Each row is a point on a landscape with many valleys, with its height.
From any point a ball rolls to the lowest of the 3 points nearest to it. It stops when none of these is lower. Distance is the straight distance between rows; heights are no part of it.
tiruf height 1.05: 101 107  81  99 118 117  91 107
bem height 1.70:  92 111  75 115 124 105  77 104
zepo height 1.76:  74  97 106 108 113  81  85  94
dirob height 2.33: 108 111  92 127 119  63  73 103
sif height 1.93:  72  86  89  90  60 137 155  62
Zegu height 2.46:  82  86  94  82  70 148 141  84
dodas height 1.06: 124 111 102 114 110  61  82 101
savu height 4.16: 128  82  65  93 106 163 103 130
pev height 2.12: 151 111 123  80  95  82  97 110
giv height 2.84:  58  92 114  84  70 114 133  70
kisip height 4.14: 153 132  68 133 103  80  86 119
gunu height 1.85: 145 101 126  67  93 103 104 111
lezav height 1.24: 141 116  81 106 118 104  90 114
Nal height 4.63:  40  93  91 136 126  78  76  91
bugo height 1.58: 144  90 114  65  94 135 109 114
muben height 2.31: 160 111  92  90 107 110  98 121
gil height 4.06: 155 128  77 123 100  77  92 119
Zis height 4.27:  96  95  84  89  98 143 111 106
Kul height 1.69:  48 100  79 110  82 126 123  75
tefa height 1.25: 106 112  85 108 120  92  85 104
rigas height 2.68: 117 101 134  89 100  54  92  98
pake height 2.54:  94  89 117  67  85 131 121  97
feg height 2.51:  77  91  81  91  74 151 136  90
bediv height 2.01: 135  95  87  85 108 140 100 121
vos height 1.47:  63  93  93  91  66 134 138  70
nor height 2.06:  63  95 111  83  84 111 118  82
pemi height 1.35: 127 115  91 115 114  71  81 107
saget height 3.25:  45  89 111 105 101  88  97  83
dit height 0.61: 127 116  88 108 117  90  83 111
pizug height 2.26:  59 103  89 113 113  99  85  96
Fozu height 5.24: 104  87  67  99 100 163 111 119
gipel height 4.01: 151 118 112 107  88  56  93 111
zizon height 1.75: 130  89 127  54  89 131 119 109
Pof height 3.51: 105  93 105  74  91 141 117 106
susa height 2.36: 113 102 125  98 105  58  87 100
Fuv height 1.52:  99 100 118  75  98 107 107 100
fofa height 1.11: 116 103 103  86 107 109  95 104
dad height 5.06:  91  88 122  65  69 141 142  88
let height 4.87:  48  84 126 102  99  72  96  81
Gol height 3.10:  70  95 100 127 126  70  73  94
vig height 2.43:  44  97  96 101  89 108 114  76
Vak height 4.15: 147 118 123 112  81  40  94 107
Beno height 5.16: 136 111 119 130  88  27  92 111
kasot height 5.77: 139 127  92 137  87  45  89 117
Pama height 3.22:  78  88 131  95 101  68  87  89
pala height 2.00:  49 103  71 114 100 122 109  86
tido height 0.98: 117 110  97  95 116  95  87 106
buv height 5.50: 136 118 107 128  93  39  87 109
rim height 1.74: 121 100 120  70  97 106 105 100
karun height 4.97: 109  81  82  87  90 160 121 115
Rumar height 1.71: 142  97 105  70 104 124 102 117
beb height 1.54:  73  99 108  83  92 116 109  91
kife height 4.05:  90  93  90  82  88 147 120 101
sozo height 1.87: 146  88  92  81 101 144 106 128
lizo height 1.46:  97 105  99 103 117  87  83 101
Dul height 1.89: 153 111  82 102 111 118  94 124
tego height 0.25:  68 102  88  96  97 129 113  91
sedo height 4.33:  44 102  80 121 114  97  88  88
musaz height 1.98:  94  97 108 124 120  53  75 101
rar height 2.04:  59  98  97  99  99 107 101  86
mepod height 1.73:  62  93  84  98  71 135 136  71
kozis height 2.27:  72  93 122  94 109  81  88  90
Doz height 2.62:  85 100 120  85 103  84  93  94
Mamir height 2.63: 152  83  83  82 105 150 104 133
vel height 2.77:  84  81 138 115 112  38  83  96
rotu height 2.39: 131 108 128 106  95  42  89 101
tuso height 3.11: 151 121  98 106  97  71  91 113
Gedeg height 1.27:  90 102 103  87 107 116 102 102
vus height 7.17:  53  76 144 105 104  57  93  85
fel height 2.44:  89  99 127  98 108  69  83  95
pip height 1.13: 115  97 126 122 103  37  83 101
tevap height 1.41:  71 103  89 106 112 105  87  95
binim height 2.64: 122  86  93  76  95 149 114 119
pusu height 2.94: 155  98  72 100 111 138  94 128
Nepuf height 2.82:  93 103  93 136 128  61  69 104
basid height 3.72:  71  96 129  76  89  98 107  86
bofum height 1.36: 118 102  87  90 112 129  97 112
Pized height 5.10: 147 132  74 145  99  56  85 120
gebuv height 3.49:  46  96  98 118 110  88  87  88
liga height 1.53: 116 106 104 123 114  54  77 100
sula height 0.95:  76  96 114  71  84 122 120  89
mupa height 2.21: 102 101 123 107 110  56  81  97
fovap height 2.76: 137 122  78 126 112  78  81 114
tafez height 4.45: 129 124  73 141 113  62  77 111
zel height 6.52:  42  84 135  91  83  82 108  77
sapo height 1.95: 123  96  76  93 113 143  97 121
sakep height 2.13:  68  94 118  76  76 117 129  81
Des height 1.57:  68  99  69 107  89 146 128  87
Suv height 1.72: 111  91 139 120 100  30  86  98
Luni height 0.80: 142  83  99  71  94 150 114 122
tefe height 1.88: 139 120  71 117 120 106  84 116
Zam height 0.70:  80 103  82 102 109 124 100  98
vef height 5.23:  46  87 112 133 122  62  77  92
Sikev height 2.28:  67  92 120 111 118  65  81  93
regom height 2.40: 135 111 113  92 102  78  92 104
sezat height 2.22:  61  99 113  92  96  98 101  86
Vodup height 0.99:  58 101  70 108  92 138 114  87
neb height 3.68:  91  81  71  96  81 162 131 101
pek height 3.59:  86  85 109  72  66 142 145  84
Zami height 3.47:  72 105  80 127 127  85  70  99
Geboz height 4.56:  77  85  56 114  64 156 150  64
zoga height 2.71: 109  99 134  80 100  72  95  97

Where does a ball stop that starts at each point below?
pev -> Luni
Pof -> sula
dad -> vos
kasot -> dit
gil -> dit
Gol -> dit
fel -> dodas
rar -> tego
pek -> vos
sapo -> tego
bediv -> tego
rigas -> dodas
Zami -> tego
zizon -> Luni

Call two points neighbours if one is among the 3 nearest of the other. Go from one point of each pair to the other, from neighbour to neighbour, staying as low as possible. Name the highest point that can't be avoided.
tego and vos -> mepod
vos and pip -> mupa
Vodup and Luni -> zizon
sula and dodas -> beb
dodas and dit -> pemi
